Each row is a point on a landscape with many peaks, with its height.
A climber steps from a point to whichever of its 5 nearest points has the largest rise for the distance, and stops where none of them is higher. Distance is the straight distance between rows; heights are no part of it.
fadek (h 5.61): 97	92	99	117	105	101	129	120	112	91	77	115	95	89	104	96	87	108	103	114	78	91	109	108	108	125	78	113
suk (h 2.90): 109	102	112	101	91	103	114	107	121	103	100	99	97	110	77	108	104	89	107	93	129	119	73	104	90	100	120	85
neraz (h 4.40): 105	130	84	119	104	75	100	103	98	82	79	104	93	95	95	72	97	101	105	119	97	85	149	92	114	89	119	97
kiso (h 5.81): 98	109	75	100	96	102	107	98	107	92	79	90	99	116	136	103	108	84	103	100	94	80	125	101	104	124	104	105
Ful (h 6.11): 115	127	99	82	113	75	97	120	94	68	103	91	80	108	107	99	91	89	99	117	110	81	108	80	128	111	128	98
dal (h 4.01): 103	78	100	102	102	108	112	94	90	98	96	109	87	91	86	93	94	116	99	98	88	82	96	108	132	126	62	123
vato (h 3.10): 87	111	97	95	95	94	87	133	94	112	100	91	113	96	93	120	97	125	99	88	53	100	91	86	52	81	101	89
kodip (h 4.13): 130	95	114	96	75	106	104	93	96	126	107	116	97	90	97	110	72	92	113	66	101	96	83	115	105	126	78	111
Lor (h 4.69): 94	57	100	111	114	109	100	86	94	76	94	105	91	102	111	75	87	124	115	119	90	108	117	110	107	109	54	85
vetuk (h 6.02): 95	108	104	82	116	90	91	99	101	112	144	99	104	81	98	104	105	97	74	116	116	108	85	91	78	103	131	89
Gan (h 2.89): 83	117	88	90	101	94	81	124	80	124	108	106	119	97	103	124	91	129	100	88	65	99	96	86	58	78	100	82
lodil (h 6.46): 119	94	123	97	92	97	78	96	105	113	104	77	95	92	89	125	90	83	104	65	91	122	83	111	75	103	91	95
vuna (h 5.83): 124	114	90	74	104	85	91	113	104	77	106	109	79	93	105	84	94	80	100	118	105	75	111	76	121	90	144	97
Lifof (h 6.09): 97	100	99	72	118	79	101	96	117	105	127	108	93	104	102	102	111	91	85	101	119	114	80	100	83	108	129	85
kog (h 4.11): 80	76	92	96	89	116	82	94	93	91	78	107	98	100	115	99	100	109	109	81	76	81	85	129	132	118	55	127
Puboz (h 1.82): 103	89	114	90	73	124	108	89	97	126	100	124	110	96	113	114	89	100	114	61	83	82	84	127	112	121	70	123
dop (h 6.16): 103	122	83	84	128	99	106	83	127	106	112	130	95	89	110	120	108	101	88	125	115	68	82	85	115	78	145	85
lav (h 3.63): 116	65	93	116	93	141	91	87	64	86	105	101	103	119	118	83	104	94	117	119	100	140	108	98	133	81	82	82
det (h 4.79): 80	87	90	115	97	120	109	93	106	88	86	101	98	102	136	83	104	105	114	120	81	89	131	103	94	120	80	95
Pobib (h 6.63): 109	104	119	98	96	97	83	106	111	99	114	77	98	97	89	128	99	96	107	80	91	112	73	89	70	88	96	88
rupup (h 3.57): 102	98	108	100	83	99	117	104	96	99	88	107	93	80	97	107	77	98	97	77	84	89	88	116	129	136	64	127
Duki (h 5.40): 113	130	83	82	115	86	97	108	112	82	90	109	84	98	92	92	91	102	98	120	110	75	118	76	129	83	136	86
Losus (h 8.88): 119	95	117	96	99	95	91	89	109	119	103	89	114	97	84	130	93	99	124	56	93	117	94	128	72	92	87	83
Goge (h 7.84): 128	105	122	110	93	120	114	117	105	101	95	98	90	100	89	109	82	82	121	84	118	122	75	100	100	91	99	105
Tasad (h 3.61): 67	115	99	103	101	98	91	111	108	108	108	85	107	91	88	116	123	110	75	103	107	110	71	87	74	68	102	109
vinoz (h 6.34): 101	127	97	87	106	81	105	105	95	91	92	101	101	124	119	91	93	86	93	103	104	86	124	99	118	123	112	107
muz (h 3.52): 88	114	110	97	95	94	74	114	107	107	114	75	100	85	85	110	116	101	92	89	94	116	76	85	59	75	100	88
tufet (h 6.00): 104	109	98	76	106	101	92	96	100	112	141	108	87	66	98	104	111	93	91	117	125	84	92	60	90	85	130	85
Lamup (h 5.75): 131	100	120	95	88	104	106	102	94	119	110	96	90	99	103	118	78	84	115	73	96	107	86	111	91	112	98	111
kebol (h 1.52): 101	81	108	96	87	106	97	91	81	108	99	110	94	95	114	108	82	106	111	82	75	78	93	118	114	134	85	125
Pebel (h 5.41): 101	120	89	96	103	75	96	106	88	78	86	91	88	100	100	79	94	92	98	96	106	78	133	93	125	111	116	107
dotik (h 6.25): 111	109	86	82	108	79	88	117	93	90	110	107	94	110	97	103	100	77	96	104	113	84	110	95	117	119	123	105
mafad (h 1.94): 97	75	93	133	108	96	106	65	77	96	94	101	112	104	94	62	109	92	83	118	110	103	125	104	135	90	92	96
zor (h 4.43): 94	52	99	119	110	106	94	88	90	87	99	99	89	112	96	73	90	116	121	105	87	121	122	133	116	114	56	74
Zalal (h 7.38): 123	71	97	122	88	121	85	75	84	91	93	113	119	128	108	78	103	84	112	100	108	140	100	113	150	94	94	97
Dip (h 6.58): 119	88	123	90	100	94	99	78	117	135	106	95	102	101	94	123	88	99	114	67	100	113	83	135	74	107	81	92
kiriz (h 3.21): 86	114	108	108	89	106	98	99	110	101	94	87	109	97	77	111	124	87	97	94	108	122	68	89	71	75	105	100
Tob (h 3.98): 99	73	85	127	104	116	97	67	79	94	95	94	120	111	101	74	116	96	97	105	123	130	103	106	154	90	84	87
Geno (h 4.33): 85	70	105	95	90	113	85	92	99	90	92	109	96	84	105	88	102	120	100	98	79	95	99	130	135	116	50	118
satol (h 2.59): 103	124	96	125	109	73	107	95	84	86	81	96	95	93	108	70	101	104	97	122	107	82	150	92	115	87	106	94
bogi (h 2.23): 105	116	99	126	108	86	108	90	85	90	86	84	108	103	106	78	107	86	91	106	113	85	146	89	117	92	108	104
Leg (h 4.68): 95	54	96	113	104	104	101	93	100	87	99	107	87	91	92	86	88	119	112	114	79	102	122	121	112	115	59	112
bak (h 3.20): 95	72	97	130	96	117	102	65	88	87	87	85	122	106	109	74	119	90	98	113	120	120	113	104	127	84	88	97
Zazo (h 5.63): 120	104	108	112	87	112	113	115	89	100	89	109	95	96	93	113	79	91	101	90	84	96	91	103	119	120	77	119
ledeg (h 2.93): 78	108	104	94	96	103	84	111	91	107	107	85	110	93	95	121	127	113	87	92	87	114	75	87	53	75	98	111
Baret (h 5.11): 96	82	101	124	101	104	116	107	97	100	79	109	94	92	94	84	87	111	104	108	79	94	103	101	116	122	64	117
bebu (h 2.62): 74	123	102	91	110	85	92	124	97	124	107	78	122	101	72	121	118	123	59	119	93	101	96	88	63	84	105	123
nifus (h 3.84): 117	90	116	94	79	106	107	90	113	128	98	113	111	90	91	120	75	95	119	70	104	112	92	139	92	119	86	99
pali (h 4.14): 92	64	92	134	100	130	97	72	80	84	100	81	109	106	124	76	114	100	109	113	93	108	125	94	111	92	80	90
sevi (h 3.85): 77	124	96	103	116	77	99	112	104	120	125	88	115	103	78	118	128	122	59	112	109	108	90	88	71	80	114	116
zapi (h 6.24): 92	102	102	92	92	105	125	111	117	99	79	109	85	125	118	102	95	96	119	113	94	98	104	97	103	121	112	99
mot (h 5.34): 97	107	100	81	102	91	107	109	120	97	112	111	101	115	95	111	107	88	91	105	132	106	69	107	86	108	130	86
Dedip (h 3.35): 90	74	103	90	81	122	95	94	97	111	88	120	91	81	112	106	87	107	108	71	72	81	89	120	124	134	63	125
Nuvop (h 7.35): 110	113	91	82	123	95	89	96	129	102	130	109	91	82	103	96	114	98	107	111	129	78	75	78	115	82	136	93
mab (h 7.54): 91	119	99	85	86	95	118	106	108	94	88	103	93	126	118	107	95	84	103	97	108	94	118	103	107	126	124	104
vatuf (h 7.08): 96	101	91	135	112	96	110	68	79	97	92	84	108	101	103	71	116	91	98	110	108	105	133	98	127	93	102	99
tafig (h 6.60): 94	106	91	76	98	88	97	108	105	87	96	96	88	118	108	104	88	83	97	108	108	84	114	94	111	126	126	102
voluz (h 4.67): 92	119	86	108	101	97	96	95	91	82	80	90	103	114	114	78	98	82	98	109	110	75	128	92	122	114	108	115
Gopeg (h 0.32): 112	92	92	129	117	92	118	65	75	99	95	103	111	109	108	57	113	105	89	100	112	109	130	100	125	93	110	82
Mif (h 5.57): 97	95	94	88	101	104	121	113	123	96	87	109	92	124	112	113	87	90	109	100	112	112	97	103	91	118	117	103
Zuzu (h 6.10): 105	122	96	74	111	98	95	112	109	81	106	107	81	90	99	93	104	93	110	115	121	67	97	79	127	78	134	92
lamub (h 3.77): 94	67	104	92	68	128	89	97	104	111	85	135	101	102	121	88	87	125	119	79	77	87	87	126	111	128	63	104
Fenor (h 5.89): 109	89	103	101	97	113	134	115	119	91	77	108	97	109	120	104	84	100	112	118	95	101	104	101	91	117	93	106
ribi (h 4.74): 93	65	84	123	100	129	103	97	89	93	81	100	97	87	121	80	97	122	115	115	80	107	126	106	107	111	65	85
vem (h 2.82): 88	119	89	83	106	112	88	132	96	129	103	107	120	114	86	124	86	123	106	91	65	93	99	76	58	59	102	98
tuzak (h 5.02): 77	121	99	89	117	74	97	104	96	117	125	103	107	84	80	108	128	111	61	110	105	105	99	106	66	86	115	98
Did (h 5.33): 111	131	89	92	107	79	93	108	93	75	84	109	89	106	98	82	97	94	101	121	96	76	136	91	117	82	126	111
rik (h 3.22): 73	124	107	101	103	89	94	113	102	110	105	96	117	103	80	111	125	110	73	112	93	108	77	86	62	75	105	109
Pusot (h 3.96): 76	113	112	104	113	79	100	96	110	115	115	95	108	99	84	109	130	112	67	110	113	117	74	92	59	85	110	111
vun (h 9.08): 107	108	123	100	97	104	89	120	116	101	109	80	97	89	74	114	118	92	102	84	102	120	76	93	70	83	95	101
bub (h 6.22): 111	96	117	110	101	109	129	129	105	98	79	104	82	90	85	104	85	102	119	92	105	105	89	93	93	108	91	108
ragi (h 6.45): 101	112	94	67	111	92	96	95	102	87	129	105	84	98	108	109	88	78	99	111	126	85	94	93	99	117	140	88
pag (h 7.74): 121	91	110	99	79	112	102	88	96	135	98	104	105	106	97	124	77	95	97	73	90	101	79	120	112	123	87	122
Dezes (h 7.07): 91	116	102	98	104	85	106	95	115	98	129	103	116	94	87	100	120	109	74	111	125	117	62	98	72	94	122	83
popan (h 3.90): 97	104	107	98	105	92	76	121	95	97	121	83	104	82	88	121	105	113	101	81	80	113	86	93	52	84	80	84
lito (h 5.80): 114	87	103	117	93	112	125	111	100	95	75	108	89	80	92	100	74	111	109	92	91	92	87	107	112	127	80	126
guzet (h 2.24): 109	96	119	90	75	111	118	75	90	138	101	118	113	98	105	111	77	99	116	67	103	96	90	131	93	116	90	114
pul (h 6.35): 115	105	88	83	106	92	83	107	97	99	137	115	86	88	104	94	98	88	90	105	124	89	88	72	112	102	143	91
posit (h 2.69): 80	108	103	102	88	114	75	114	101	104	109	86	109	102	88	115	128	104	97	96	93	117	87	85	62	70	97	96
poza (h 3.95): 100	57	98	116	89	127	89	77	88	97	110	95	102	116	119	76	106	98	130	119	109	124	117	115	112	88	73	87
miri (h 1.87): 84	132	93	89	97	88	87	118	94	130	103	84	114	111	86	118	117	121	65	107	89	94	103	85	73	66	106	120
kige (h 6.79): 129	97	131	102	102	98	90	94	93	114	111	88	92	90	90	125	79	93	106	68	103	121	93	115	86	106	86	101
kov (h 4.34): 99	96	101	80	104	89	108	104	118	91	97	106	96	122	109	111	92	60	93	102	119	108	96	108	90	114	129	81
biva (h 3.48): 90	98	85	116	94	101	98	83	79	96	97	78	105	105	116	73	105	90	97	109	97	87	136	106	111	106	101	119
pifa (h 2.68): 114	66	96	128	106	102	112	55	73	98	99	103	115	119	103	68	109	92	94	107	108	121	126	111	146	78	102	80
bap (h 5.08): 88	109	110	92	101	88	102	101	115	102	105	85	106	95	76	111	124	102	84	99	122	122	70	101	64	77	109	96
Gul (h 4.52): 124	97	115	90	97	109	89	109	106	92	108	81	87	97	87	114	97	96	113	78	112	122	70	94	83	92	90	86
Kelib (h 5.14): 91	76	99	120	109	108	108	105	104	83	93	106	98	89	102	75	100	125	105	115	74	88	121	97	107	108	61	97
bonu (h 5.67): 110	102	107	101	95	101	137	115	121	98	77	104	99	105	98	102	82	92	114	98	111	108	86	105	104	105	109	97
pep (h 5.82): 108	120	79	74	113	98	104	84	129	96	107	117	94	95	100	110	107	99	94	125	106	79	98	84	123	69	156	87
tuso (h 6.59): 87	111	89	127	111	99	99	86	84	92	85	83	104	97	107	74	107	102	92	102	100	94	134	101	122	104	93	97
Res (h 2.75): 84	122	93	95	89	106	73	126	98	116	106	86	115	111	97	137	100	121	89	94	72	99	90	68	56	72	115	107
rupov (h 5.00): 87	93	81	116	107	114	113	97	104	85	84	93	100	111	136	87	101	100	109	107	87	91	135	98	97	117	92	104
Zap (h 6.07): 89	109	107	83	111	75	103	104	110	106	127	106	110	92	74	110	128	103	80	104	118	113	82	103	68	98	108	81
Nivu (h 5.12): 107	128	88	87	106	85	96	112	116	67	90	116	95	103	106	94	89	110	117	121	111	71	115	85	115	77	134	88

Where does a climber stop that starts at each point below?
Res: vun
vem: vun
miri: Dezes

Call two points neighbours if one is among the 5 nearest of the other. Go from one point of each pair to the other, from neighbour to neighbour, staying as high as possible. Name the lowest point that can't be avoided.
mab / vun: Lamup
Nuvop / Dezes: Lifof
mab / Nuvop: pul
vun / vatuf: rupov
Losus / vun: Pobib
Goge / Nuvop: Fenor
